Each row is a point on a tangle of strands that fork and nearly touch. The rows are in no order.
(in the rows, 128 means zero)
Two points are linked if the straight distance between their rows is under 103. Some points are linked to none.
Q_981: [159 122 108 139 108  95 138 167  97 187  92 119 130  91 114  64 109 172
 144 133 124]
Q_548: [156 144 121  87 118 105 167 125 157 108 173 195  95 155 101 149 127 116
 134 139  95]
Q_585: [154 136  99 105 111  83 155 150 133 133 120 166 153 142  65 113 136 135
 154 116 115]
Q_457: [170  98 157  95 151  88 152 118 103 130 118 113 148 168 136 124 118 152
 122  67 124]
Q_749: [110 157 125 154 106  89 143 133 139 106 175 152 100 170 152 187 119  83
  95 148 100]
Q_223: [173 103 122 105 132 157 199 110  78 140  95 104 142 129 100  90  86 157
 151 110 149]
Q_736: [129 108 118 112 103 118 170 116  97 158 119 157 132 108 113 166 119 118
 145 122 132]
Q_577: [177 107 103 100 101 110 153 147  97 133 142 104 126 161 106  88  92 109
 155 123 153]
Q_755: [150  84 194 170 143 156  76 139 102 168 123  58 112 117 118  73 126 188
 150  88 130]
Q_447: [154 160 116 154 165 155 114 162 124 109 155 129 125 150 163 163 155 128
 130 131 135]
Q_485: [165  50 119 110 180  72 151 151 100 134 123 122 149 171 127  85 141 132
 132 144 152]
Q_596: [136 142 127 127  92 147 123 168 107 120 125 117 133 108 127 149 135 120
 186 110 157]
Q_170: [122 112 156  83 103 113 135 112 181 167 148 210 129 197 104 195 161 103
 131 115 106]
Q_958: [103 114 120 162 117 121 108 172 128 114 129 118  93  90 122 135 162 178
 173 121 122]
Q_183: [181 134 160  83  88 109 137 136  78 164  89  83 183 146 133  72  66 138
  98 143 162]
Q_819: [175 110 169 142 120 120 136 156  77 115  76 120 159 180 104  78 115 156
 125 110 127]
Q_984: [172  70 161 145  84 161 121 167  86 184  72  86 140 109 136  92 150 184
 150 125 160]
Q_441: [ 71 132 116  86 118 121 122  89 174 147 169 193 167 159 143 158 139  67
  36 140  95]
Q_853: [148 136 106  57 128 118 115 128 123 120 130 144 107 118 136 168 106 135
 149 106 138]
Q_216: [ 57 158  76  86 123 129 138 103 168 128 139 204 156 148 135 163 139  97
  70 129  92]
Q_879: [171 109 143 120 120  70 166 124 143 160  85 112 115 186 116 116  80 118
 137 140 136]
Q_137: [ 73 146 106 161 150 111 100 148 173 117 131 129 104 150 181 162 144 127
 123 125 108]
Q_507: [ 73 162 154 118 148 106 118  97 162 103 147 175 139 118 182 155 111  96
 133  89 121]
Q_870: [ 63 127 108 141 126  97 108 121 178  83 169 128 113 111 176 149 135 141
 102 149 105]
Q_202: [107 133 104 136  62 131 126 112 170  92 153 146 146 149 205 148 133  93
  44 175 113]
Q_276: [ 50 145 105 162  98 166  90  90 157  75 149  81 145 128 165 107 119 106
  68 157 120]
Q_764: [150 150 124 174 136 145 124 145  79 143 110 145  94 100 118 128 110 157
 164 148 118]
Q_103: [151 112 170 159  87 129  89 171  94 145 121  91 125 109 139 144 142 128
 188 131 155]
Q_462: [161 125 108 114 130  68 109 155  91 148  95 123 142 127  85  85 100 181
 126 139 116]
Q_944: [ 66 148 113 142 103 153 114 104 126  61 127 194 120 129 140 130 105  85
  62 138  89]
Q_827: [ 92 150 111  81 107 141 106 126 144  83 163 160 148 129 184 184 136  99
  74 117 123]
Q_313: [ 90 161 107 180 117 202 101 119 158 183 185 100  94  63 151 131 159 121
 112 158 108]
Q_235: [167 107 114 155 119 152 206 107  95 153 128  95 141 140 116  98 119 175
 157 134 149]
Q_81: [151 122 134 143 133 169  98 154 101 119 145 100  49 118 144 150 159 114
 111  93 140]
Q_350: [136  98 148  77 127  63 130 112 164 107 153 161 133 155  74 173 152 139
 148 126 105]
Q_783: [160 130 139 140 168 200  95 143 110 188 144  91 161  81  82  54 156 133
 177 141 149]
Q_352: [145 102 164 173 126 143  93 133 101 136 135  47 101 115  89 109 147 138
 147 106 137]
Q_304: [181 124 157 121 161  86 134 137  99 108 143 153 142 154 144 147 138 140
 119  97 113]
Q_522: [ 86 195  79 128  75 164 126 101 151 112 156 121 133 130 160 150 125  82
  75 126 112]
Q_286: [165 113 151  95 154  43 136 135 122 126 133 173 163 156  90  71  94 110
 148 130 127]
Q_695: [116 137 115 163 166  99 147 106 121 158  86 105 119 135 147 172 109 134
 130 114 131]
Q_220: [178  60 141 119 144 140 108 183  96 157 117  93 111 116 143  24 147 129
 124 142 169]
Q_301: [110 142 112 136 112 158 112 136 159  78 158 147 115 117 210 128 147  96
  74 176 135]
Q_500: [102 147  75 115 145 134 137 132 155 125 138  92  74 133 116 117 115 114
 157 115 134]
Q_405: [177 115 121 155 133 129 162 165  94 162  77 115 158 137 107  43 167 139
 100 122 152]
Q_180: [121 126 137 140 184 119 133 121 145 117  75 123 140 142 124  89 114 147
 163  92 149]
Q_995: [167 132 157  91 150  56 135 119 137 177 120 201 167 163 111 118  78 136
 130 135 123]
Q_115: [179 120 178 127 135 112 136 128 135 131 104  72 160 128 118   8 128 161
 102 124 158]
Q_390: [138 136 161 145 160 145 117 128  71 147 134 120 146 124 134 107 104 155
 172  95 145]
Q_204: [173  97 178 173 133 137  90 189 103 195 159 101 151 118 125  25 151 130
 138 115 133]
Q_644: [101 163 100  91 168 122  89 109 170 108 136 131 103 120 137 165 127 104
 102 145 134]
Q_117: [159 116 141  67 102  81 144 123 163 119 139 161 147 153  65 122 126 141
 155 135 132]
Q_523: [156 116 137 151 103 155  95 158  98 167 144  86 104  80 134 170 152 139
 160 153 131]
Q_375: [149 101 159 162 169 206 106 137 136 216 165  99 127  97  62  75 163 112
 161 131 116]
Q_194: [140 147 108 131 166 150 145 118 131 161 125 123 127  64 139 140 163 181
 157 132 140]
Q_59: [112 133 158 175 105 119  92 114 101 127 149  76  88  85 103 138 124 137
 152 105 125]
Q_857: [149 136  96 142 163 113 124 154 130 154 146 103 116 112 151 138 125 141
 185 166 148]
Q_550: [183 126 145 162 161 142 138 113 127 187 114  65 138  96  91  65 181 122
 144 119 149]
Q_594: [162  83 142 119 113 114 171 155  88 146  87 182 153 167 135  89 106 162
 148 164 146]
Q_144: [149 123 160 161 137 142 121 135  53 188 100 137 169 101 125  72 112 136
 141 123 154]
Q_437: [193 120 172 168 161 115  99 147 111 150  87  78 110 120 127 120 163 103
 134 146 163]
Q_739: [145 149 154 188 104 169 141 122 131  84 162 138  69 110 158 144 126 123
 162 146 124]
Q_295: [173  73 122  82 112  94 167 147  95 156  77 113 128 161 106 112 117 178
 114 123 139]
Q_455: [182 113 123  78 106 102 154 155 107 165 106 121 158 170 135  72  89 114
 123 113 168]
Q_788: [142 139  93 114 144 130 155 132 142 164  90 138 151 120 143 173 141 180
 160 142 125]
Q_640: [ 81 163  69 117 124 164  94 164 157  94 138 149 121 158 126 167 150 114
  97 168 109]
Q_796: [ 67 118 100 112  90 134 140  84 167  89 163 104 118 139 180 151  89 124
  55 136  97]
Q_943: [120 141 117 124 121 189  94 123 136  90 137  91  61 124 165 160 128 134
  89 113 127]
Q_206: [144 102 162 147 135 130 126 170  75 156  61 108 121 155 133 141 131 161
 146 120 153]
Q_424: [ 97 116 127 131  91 105 131 133 162  99 112 156 111 149 128 203 120 168
 136 170  93]
Q_94: [ 65 150  78 119 101 118 121 149 159  69 175 155 112 152 142 115 144  79
  94 125 116]
Q_249: [150 118 133 142 110  53 163 120 125 146  83 108 114 131 101 151 118 122
 146 142 109]
Q_700: [121 129 116 122 107 131 103 167 134 115 106 127 126 121 122 153 131 207
 164  88 115]
Q_566: [104 154 125 137  79 138 121 119 150  94 143 140 118 154 164 209 113 162
  90 164  97]
Q_76: [143 146 120 130 177 107 132 134 111 182 107  90 119 161 127 135  89 131
 140  95 136]
Q_212: [133 156 141 152 102 208  90 120 124 112 170  92  93  68  86 128 177 102
 108 130 115]
Q_835: [ 83 163 102 116 110 165 112 132 149  78 136 128 141  91 132 154 156 174
 124 108 111]
Q_843: [141 186 139 118 134  82 132 111 185 157 116 142 158 140 122 154  90 148
 167 136 120]
Q_628: [ 52 128  99 112  78 174  99 109 148  54 156 151 189  99 197 122 135 134
  77 112 116]
Q_474: [120 125 149 208 155 177  94 134 132 141 156 106  89  90 119 112 155 136
 163 129 116]
Q_951: [120 129 123 158 133 157 136 123 107 128 101 127  89  99 145 170 121 141
 153 172 136]
Q_699: [100 201 109 131  81 147 158 111 151 115 130 158 118 126 149 171 107 110
  99 110  96]
Q_718: [ 78 135 103 154 120 145 123 166 136  59 162 137  92 114 139 114 171  99
 121 115 118]
Q_394: [116 122 132 166 106 183  87 134 118 176 186  66  91  86 132 159 155 124
 131 156 110]
Q_679: [170  82 146 104  85  97 182 105  91 141  99 136 155 118 122 143  99 126
 153 132 159]
Q_666: [ 85 124 125  96 134  92 122  91 156 104 133 183  95 128 113 186 138 100
  57 140  79]
Q_867: [ 74 125  81 164 168 148 152 102 121 122 153 148 105  70 123 124 155 163
 135 146 102]
Q_703: [166  83 165 153 147  68 115 154  72 156 126 101 159 108 151  65 120 146
 118 171 157]
Q_66: [111 136 149 113 152  96 127 108 117 103 156 153 144  94 149 159 116 115
 156  77 134]
Q_518: [ 40 118 108 133 110 175  87 124 126  59 157 111 132 125 137 136 116  97
 106 139 127]
Q_342: [180  92 201 186 126 170 115 144 121 229 144  75 161  92 105  39 147 130
 142 116 124]
Q_225: [ 92 116 147  65 131 108 132  74 183 131 143 155 134 187  90 168  92 122
 154 124 132]
Q_246: [127  99 178 186 171 187  81 133 151 195 161 100 110  86  95 113 140 116
 183 130  95]
Q_795: [ 90 128  65 114  82 154 127  87 170 128 126 159 180 148 190  99 100 118
  31 147 107]
Q_855: [112 169 105 114 140 155 106 145 148 107 110 130 136 138 144 178 152 188
 119 100 115]
Q_979: [ 72 134 102 161 159 122 134 111 146 114 177 107 112  86 153 140 160 138
 126 151 113]
Q_41: [ 82 157 105 127 112 137 131 137 140 138  98 137 143 143 146 207 140 137
 128 101 117]
Q_57: [169 112 124  76 124 114 127 159  98 149  85 144 132 154  91 130  89 170
 134 124 118]
Q_808: [ 97 138  66 132 116 145 154 133 115 127 156 140  97 105 128 160 164 100
  94 134 116]
Q_471: [ 79 119 131 195 139 192 104 134 110 160 152  88 100 121 143 136 125 142
 170 112 113]
Q_519: [145  90 121 127 166  82 171 122 118 152  99 109 141 198 127 106 115 110
 131 145 153]
Q_83: [102  97 124 107 184 120 146 109 124 105  87 124 129 158 112 128  87 121
 162 110 135]
Q_409: [ 89 148 120  87  61 172 137  70 175 112 175 153 167 200 138 164  95  83
  58 157 104]
Q_145: [133 110 132 183 130 117 136 170  90 173  68  89 126 131 105 123 171 133
 142 117 153]
Q_71: [148 145 161 190 143 188 119 140 142 128 161 138  83  96 156 103 140 128
 196 125 137]
Q_341: [148  77 149 114  98  79 156 129  78 162  97 120 164  93 141  92 104 112
 161 128 172]
Q_418: [122 124 110  49 169 121 133 119 160  99 171 188 107 160 137 167 125 117
 102  99 116]
Q_324: [135 150  73 131 161 130 110 166 100 161  94 111 155 124  74  95 147 146
 153 119 134]
Q_581: [ 79 125  77 146  62 163  94 112 160 132 114 127 167 128 231  90  94 104
  60 150 111]
Q_347: [119 174 108 161 152 133 163 100 133 120 161 118  99  85 123 120 146  64
 126 119 134]
Q_568: [ 74 139 126 131 150 119 106  88 136  64 113 156 104 132 127 155 108 103
  57 126  93]
Q_746: [ 87 130 116 104  79 152 126  84 158  83 124 193 127 157 150 130  90  94
  36 153  90]
Q_72: [114 102 152 101 156  75 142 104 147 111 133 153 137 155 117 193 138 131
 113 122 117]
Q_818: [ 61 148 117 143  76 152  90  93 167  88 148  72 119 151 163 151  88 136
  66 139  95]
Q_766: [104 125 124 120 188 108 111 125  98  93 107 159 105 127 127 173 135 113
  85 118 109]
Q_804: [ 46 152 114 125 118 154 133  90 191  96 101 143 127 111 179 147 106  84
 110 125 127]
Q_136: [132 130  93 155 137 143 130 154 106 122 143 101  94 108 130 147 185 105
 102  92 131]
Q_233: [103 163 114  82  95  98  99 110 161  88 165 155 118 109 130 163  84 148
 125 144 104]
Q_618: [159 162 144  80 124  94 116 103 139 138 149 157 136 196  83 161  83 102
 117 116 109]
Q_668: [121 113 151 108 107  94 178 109 151 141 116 194 155 189  94 192 151  96
 153  95 118]
Q_779: [130 171  68 104 100 136 125 158 155 107 136 127 103 176 115 171 128 119
  95 148 104]
Q_467: [210 111 126 114 154 106 174 123 131 112 138 122 143 150 113  75 117 164
 135 135 137]
Q_297: [ 96 115 166 175 118 146  94 120 110 120 133  93  87  65 132 166 162 124
 112  98 120]
Q_649: [175 136 124 120 118 114 157 120 124  95 124 178  82 123 104 146 122 115
 118 126 107]
Q_393: [121 176  97 144 169 156 103 143  99 123 112 131 138 122  76 115 127 125
 166 146 142]
Q_414: [146 149 133 157 117 179 118  99 118 115 190  93  98  78 109 120 153 152
 125 107  97]
Q_162: [126 118 120 131 147  75 152 106 142  97 147 112 105 134 115 156 122 145
 118 114 106]
Q_592: [151 145 136 172 113 141 120 137 132 110 136  92 135  73  68 116 193 120
 172 122 134]
Q_672: [ 70 157  94 164 122 213 118 101 168 126 130  91  90  84 146  98 157  86
  79 135 107]
Q_285: [ 81 152 117 131 128 185 102 140  83 119 109 146  94 112 151 157 117 109
 114  91 130]
Q_982: [137 117 126 151 153 130  97 141 130 185  97 115 145  46  86  88 183 141
 172 145 146]
Q_84: [161 101 159 135 110 127  99 171  95 187  58 101 119 118 154 100 107 148
 155 117 169]
Q_79: [106 121  86  89  95 108 148 134 129 126 132 179 108 105 115 186 140 113
 121 139 109]
Q_422: [155 117 105 126 128 102 163 119  90 125 190 106 116 143 107 110 105 128
 159 139 125]
Q_881: [135 106 140 121 106 103 160 138 142  88 148 147 135 161 128 147 134 147
 199 149 137]
Q_742: [131 153 120  81 143 116 129 111  99 137 167 151 139 169 115 190  98  93
 112 109 116]
Q_367: [152 120 114 127 151 127 117 143  89 111 203  99 103 101 109 105 117 152
 146 106 131]
Q_848: [ 90 103 124 119 141  76 132 162 161 139 135 164 131 209  94 167 138 134
 158 155 113]
Q_38: [ 79 111 157  97  47 159 124  66 186 101 157 190 154 185 126 146 101 101
  41 151  85]
Q_856: [135  73 114 132 190  85 141 137  86 134 101 115 156 120  94  78 150 144
 137 134 142]
Q_96: [102 119 105 138 121 157 157 140 119  85 114 126 108 174 104 175 161 119
 138 113 108]
Q_247: [160 110 137 187 138 185 146 117  94 174 160  64 124 107  92  88 132 178
 164 112 108]
Q_966: [164 128 113  95 127  76 118 152 130 161 125  93 137 125 153 128 111 142
 173 144 158]
Q_380: [ 80 148 122  89  75 100 128  92 191 163 152 158 136 160 121 196 134  72
  60 129  99]
Q_917: [105 165 115 174  99 153  84 133 174 100 160 120 109 100 208 115 157 120
  73 146 109]
Q_116: [179  80 164  98  95 110 175 114  96 152  80 182 166 169 111 137 103 139
 135 134 137]
Q_258: [198  93 152 134 140  79 165 127 118 121 110  62 157 145 108  55 143 160
 112 136 142]
Q_158: [127 143 121 123 167 129 107 145  81 133 124 144 129 129  81 102  73 120
 153 168 134]
Q_930: [158 133 174 144 110 100 133 138  88 130  82 161 158 181  87 141  96 146
 127  91 113]
Q_357: [106 139  96 148 133 129 169 127 173 139 138  93 122 132 132 134 126 124
 189 113 130]
Q_939: [131 132 110  72 120 114 124 128 119 121 125 134 131 142  93 169  88 170
 144 140 115]
Q_933: [114 108 155 135 136  80 128 141  96 127 112 154 165  99 134 135 139 128
 178  94 146]
Q_130: [156  78 160 116 172 112 117 162  95 140  81 109 167 135 154  59 127 166
 103 104 161]
Q_697: [ 56 120  94 110 106 184 131  82 163  77 125 151 161 125 188  94 104 121
  67 130 117]
Q_151: [161 108 176 121 107 170 103 125  88 208 105  75 163  68 114  11 121 119
  87 165 159]
Q_598: [125 176 118  93 107  98 140  94 191 134 113 146 146 141 110 188 133 117
 141 150 120]
Q_131: [ 87 158 108 151 113 131  82 160  93 135 123 134  75  99 131 151 126  90
 119 113 114]
Q_197: [ 79 140  90 177 156 188 123 119 135 101 151 118  85 113 149 108 165 114
  58 120 108]
Q_535: [139 125 115 151 164 183 144 125 140 140 127 114  77  92 164 144 162 157
 154 136 141]
Q_74: [135 146  79 116 141 115 148 162 123 155  80 163 145 117  98 103 155 153
 153 100 125]
Q_927: [ 98 108 112  93 119 159 120  92 143  67 152  98  93 129 175 153 122 125
  72 129 118]
Q_540: [164  91 139 124 166 150 108 164 106 153 117 101 108 101 137  76 142 127
 162 156 178]
Q_662: [172 123 144 136 110 164 158 137  79 200 102  99 160  86 110  16 102 158
  96 149 147]
Q_623: [157 121 123 167 124 146 112 160  76 186 116 125 131  79 104  76 117 151
 161 136 135]
Q_865: [139 151 135 125 107 134 143 129 140  81  89 123 115 109  83 153 153  87
 141 147 140]
Q_339: [139 181 105 110 146 110 108 130  90 163 131 128 137 159 120 172  97 121
 127  91 127]
Q_824: [112 136 137 149 138 144 124 155 147 104 155 162 105 107 178 112 135 128
 193 110 139]
Q_642: [111 155 119 126  36 117 134 109 200  93 167 142 155 172 170 154 130 121
  48 141  82]
Q_582: [162 117 159 131 140 114 109 114 104 106 103  72 132  95 105 154 129 175
 142 129 136]
Q_805: [157 152 129  87 161  70 136  95 147 168  89 142 166 141 109 136  89 134
 148 121 142]
Q_188: [118 102 144 127 173 151 140 127 119  83 136 122 116 148 156 155 117  99
 173 160 163]
Q_334: [187 132 150 130 119  89 148 145 112 100 114 158  92 137 107 106  94 123
 151 149 127]
Q_113: [132 126 141 177 177 136  97 159 109 172  96  81 103 111 130 135 168 103
 136 130 148]
Q_175: [169 102 122  51 117  69 147 142 110 170 100 145 162 182 107 126  90 108
 143  86 154]
Q_377: [103 173 111 108 143 122 131 140 145 133 108 193 139 143  97 152 109 104
 143 128 106]
Q_800: [170 126 156  97 127 116 168 110 151 142 141 164 122 222  86 149  95 106
 130  93 123]
Q_506: [ 66 179 112 172 120 209 108 120 133 137 137 108 113 115 144 155 116 145
 150 125 113]
Q_135: [127 147 136 133 108 110 137 157 164  84 147 152 118 154 148 135 142 126
 157 112 126]
Q_895: [142 123 108 160 134 187 170 112  74 140 150  85 119 124  99 122 128 165
 167 129 128]
Q_327: [137  80 160 155 189 114 118 165  90 121 104 131 155 138 114  53 163 160
 127 122 155]
Q_378: [149 130 152 153 127 108 111 129  68 106  89 130 125 135  87 157 111 122
 134  96 118]
Q_726: [ 90 145 119  79 103  74 123 114 169 137 169 175 115 135 108 178  94 130
 146 123  87]
Q_878: [103 119 134 163 178 136 113 122 103 134 100 107 129 134 143 167 159 115
 146 110 145]
Q_849: [135 128 107 128 187 121 182 113 153 112 124 163 104 160 146 128 134 116
 141 102 129]
Q_459: [134 159 120 115 170 157  93 108 139 117 138 125  92  60 161 151 156 128
 107  87 127]
Q_533: [ 86 155 136 149 135 121  71 139 190  85 108  99 104 123 166 153 142 106
 135 111 131]
Q_840: [ 47 156 102 159 128 168 116 100 157 118 108 142 108  94 165 140 103 119
 145 135 131]
Q_620: [ 91 142 117  97  47 126 105  91 203 116 164 186 156 177 125 142 128 119
  36 174  62]
Q_413: [148 137 151 113 174 114 103 128 124 124 101 113  99  80 160 143 139 139
 134  62 148]
Q_834: [ 93 137 138 154  98 168  89  98 132  90 143  91 115  49 121 147 174 129
  97 143 117]
Q_871: [102 167 122 111  57 112 149  81 155 140 155 152 118 148 142 193 108  80
  87 106  93]
Q_49: [115 165 139 105 157 116 143  85 186 104 167 180 138 125 182 162 107 114
 124 136 116]
Q_619: [101 127 104 148 168 134 171 129 120 118 147 164 124 111 118 138 125 141
 156 113 107]
Q_253: [207 112 157 148 142  89 154 145  99 166 129 101 167 110 151  83 131 145
 148 175 149]
Q_396: [ 63 128 133 133 139 150 103 117 133  76 171 105 149 131 170 161 121 106
 125 116 154]
Q_560: [147 100 174 117 113 116  92 189  99 162 115  90 165 127 163  45 122 175
 110 123 158]
Q_445: [116 157  94 110 175 120  89 143 140 116 142 134 106 113 144 149 114 134
 155 167 124]
Q_815: [107 109 114  93 156 104 161  90 143 143 123 144 142 176 107 147  92 118
 164  81 137]
Q_102: [136 127  92 143 154 131 163 144 111 136 109 106  73 130  93  80 110 106
 157 118 133]
Q_271: [169 102 159  76 140  85 147 125 149 116 111 154 167 195  71  95 104 141
 141 137 134]
Q_182: [150  98 145 133 130  97 146 133  98 150  86 127 138  74 142 107 144 130
 164  83 161]
Q_412: [104 155 131 122  94 134 132 135 181  83 113 160 147 148 157 191 163 118
 129  97 130]
Q_274: [ 78 129 129  99 129 116 124 130 177  65 154 169 124 185 115 145 151  85
  94 112 107]
Q_571: [137 134 123 140 132 116 142  94 114 106 155  90 142 109 113 167 131 158
 143 116 118]
Q_696: [ 85 140 142 143  71 126 110 129 159 100 157 171 127 186 155 188 100  95
  79 164  90]
Q_945: [ 70 151 134 169 157 152 129 107 120 104 128 123 142 137 153 169 137  93
 129 102 143]
Q_721: [186 111 156 129 126 124 122 121 104 142  79  49 154  98 111 104 115 149
 146 145 154]
Q_111: [152 165 132 162 128 161 109 136 145 162 120 108 123  63  92  90 179 124
 197 126 141]
Q_132: [ 84 175 107  92  98 134  94 116 173  70 160 152 131 131 124 150  90 107
  98 189  95]
Q_877: [ 89 129 119 146 107 155 122 136 149  65 152 147  88  81 175 146 173  95
 126 150 139]
Q_600: [147  76 173 154 119 129  93 192  95 152 111  79 152 124 122  21 147 142
 123 136 147]
Q_47: [174 104 166 154 104 135 162 134  66 200  83 125 133 100 143  54 115 147
 111 116 150]
Q_775: [167 115 177 143  94 149  94 123  92 199  82  54 160  83 104  68 120 133
 129 143 162]
Q_122: [197 121 120 123 141 116 134 153 105 131 153 101 127 107 103  74 141 178
 145 124 127]
Q_588: [155  86 119  50 128  63 121 149 134 169 128 120 144 157 122 129 116 138
 142 116 145]
Q_430: [113 117 114 113 155  92 133 162 123 112 163 162 176 183  89 159 132 137
 159 157 117]
Q_737: [163 133 179 120 119  71 141 135 132 138  87  88 193 116 150  32 116 130
  82 150 159]
Q_193: [155  93 155  97 108 113 164 109 131 149  78 180 164 174  67 161 126 123
 153 105 138]
Q_845: [ 64 169 100 143 105 143 104  91 155  83 171 126 125 104 151 108  85 108
  87 181 103]
Q_264: [ 88 142  82 124 110 180  94 111 120  89 159  97 135  80 141 164 169 144
  81 130 126]
Q_65: [173 126 113 139 154 113 147 137 118 174  79 102 153  75 102  72 172 137
 129 132 158]
Q_290: [142 109 143 132 153 127 146 145 122  74 134 126 171 150 128 134 133 134
 199 169 157]
Q_82: [109  95 118 137 116 111 171 151 132 118 124 168 131 193 102 170 167 115
 136 117 115]
Q_641: [129 141 110  81 182 133 148  93 140  92 137 192 138 134 125 142 131 136
 124  90 134]
Q_554: [167  99 176 167 135 141 127 119 133 138  95  45 108 112  92  77 137 164
 149 152 147]
Q_776: [117 163 127 149  77 175 108 138 128  88  95 120 108  89 115 150 155 115
 154 128 138]
Q_956: [137 124 150 167 127 119 104 183 128 116 113 135 100  94 109  80 143 183
 174 108 118]
Q_882: [ 72 141 105 118 124 141 156  85 165  95 139 146 125 157 116 176 107 109
 118 152 104]
Q_916: [ 94 152 106 183 184 166 135 128 143 117 176 105  91 117 135 103 163  81
 105 112 112]
Q_556: [154 117 126 117 133 135 152 124 105 157  89 130 178 119 143 131 107 190
 162 141 146]
Q_545: [166  99 132 154 138  80 166 119 127 151  75  96  80  93 103 103 147 119
 145 131 125]
Q_270: [151  80 171  96  80 109 147 142  71 160 104 123 184  97 165  65 109 155
 117 157 174]
Q_92: [159  98 151 123 123 139 133 156  92 123  95 154 162 122 139  74 100 173
 169 154 155]
Q_974: [ 97 122 152  70  89 118 125  81 178 174 155 189 115 163  76 203 136  96
 101 144 108]
Q_308: [ 96 102 141  73 159  92 112  95 155  96 141 190 112 160  98 186 143  92
  98 161 114]
Q_761: [137 140 116  74 128 116 147  87 199 108 196 195 105 182 126 159 132  95
 104 125 100]
Q_354: [147 138 151 189 176 152 125 136 105 125 112 126 122 136 126  80 128 135
 152  94 136]
Q_525: [ 89 159 109 103 123 129 132 139 148 136 133 222 137 184 123 168 125  76
 107 125 121]
Q_242: [113 157 134 171 118 133 133 118 131 107 159 157  97 117 156 158 110  98
 118 170 102]
Q_203: [170 147 158 155 105 114 101 154 102  91 132 126 106 134 108 115 103 134
 150 102 116]
Q_423: [183 110 171 108 110  70 155 137 138 132  62 119 178 129 143  74 138 132
 125 132 160]
Q_416: [179 130 141 137 132 107 136 130 132 115  90 110 116 122 131 147 144  97
 146 134 169]
Q_449: [ 85 142  77 102 145 115 123 155 148 108 163 176 156 158 118 168 157 136
 127 152 113]
Q_282: [196 114 160 134 118  77 176 117 104 136  82 114 177 115 133  78 131 126
 138 186 168]
Q_509: [174 117 150 142 161 124 131 132  96 114 164 127 130 125 180 159 148 143
 141 122 146]
Q_821: [ 59 123 129 131 109 169 100  92 159 102 103 152 129 101 217 122 108 106
  66 117 129]
Q_392: [163 113  89 101 161 138 160 112  99 144 102 119  93 132  91  79  95 143
 132 139 141]
Q_291: [181 119 148 102 152 104 115 142 109 159 108 114 113 125 159 106 120 173
 137  68 134]
Q_386: [161 114 147 129 163 196  89 150 109 165 154 108 121  86 123 109 163 120
 178 127 166]
Q_838: [182  96 161 183 130 156 142 129  89 196 147  61 137  99  88  56 162 149
 141 107 137]
Q_298: [ 98 139 119 118 183 164  96 138  80 102 145 145 110 146 137 169 111 113
 103 125 129]
Q_923: [ 90 140 136  71 117 129 122  84 206  91 174 175 115 178 104 142 130  79
  70 118 117]
Q_127: [145  75 151  99 100  98 186 132  87 161 108 120 174 141 165  47  92 158
  83 159 144]
Q_78: [153  92 109  68 148  67 139 126 139 134 145 112 109 154 123 156 104  89
 135 131 154]
Q_411: [144 162 108  87 154 130 105 110 131  96 147 112 102  98 137 173 117  95
 109 106 126]
Q_73: [ 92 199  87 159 102 189 127 106 165 101 156  84 127  96 153 114 146 101
 107 128 137]

A fork is a point with three links, a tip a point with one. Leave the first point through the second and follow the links. Name the first fork or tip that comes.
Q_761, Q_418 => Q_533
Q_545, Q_249 => Q_600
Q_313, Q_394 => Q_113
Q_422, Q_367 => Q_703
Q_736, Q_79 => Q_276
Q_276, Q_818 => Q_679
Q_533, Q_137 => Q_761

A fork is a point with three links. Follow the links from the first point to the second and name the forks in between, in order.
Q_699, Q_194 => Q_380 > Q_668 > Q_116
Q_718, Q_623 => Q_301 > Q_38 > Q_568 > Q_72 > Q_721 > Q_144
Q_800, Q_193 => Q_878 > Q_276 > Q_679 > Q_116
Q_930, Q_94 => Q_761
Q_640, Q_350 => Q_82 > Q_668 > Q_116 > Q_623 > Q_144 > Q_721 > Q_72
Q_282, Q_981 => Q_455 > Q_588 > Q_411 > Q_57

Follow the links from the first point to the second, and from the first to the third. Name the last point that the two ways share.
Q_92, Q_301, Q_57 => Q_623
Q_247, Q_297, Q_249 => Q_600
Q_623, Q_749, Q_956 => Q_855
Q_916, Q_808, Q_556 => Q_116
Q_485, Q_697, Q_881 => Q_474
Q_127, Q_175, Q_522 => Q_116
Q_182, Q_84, Q_197 => Q_679
Q_944, Q_378, Q_870 => Q_761
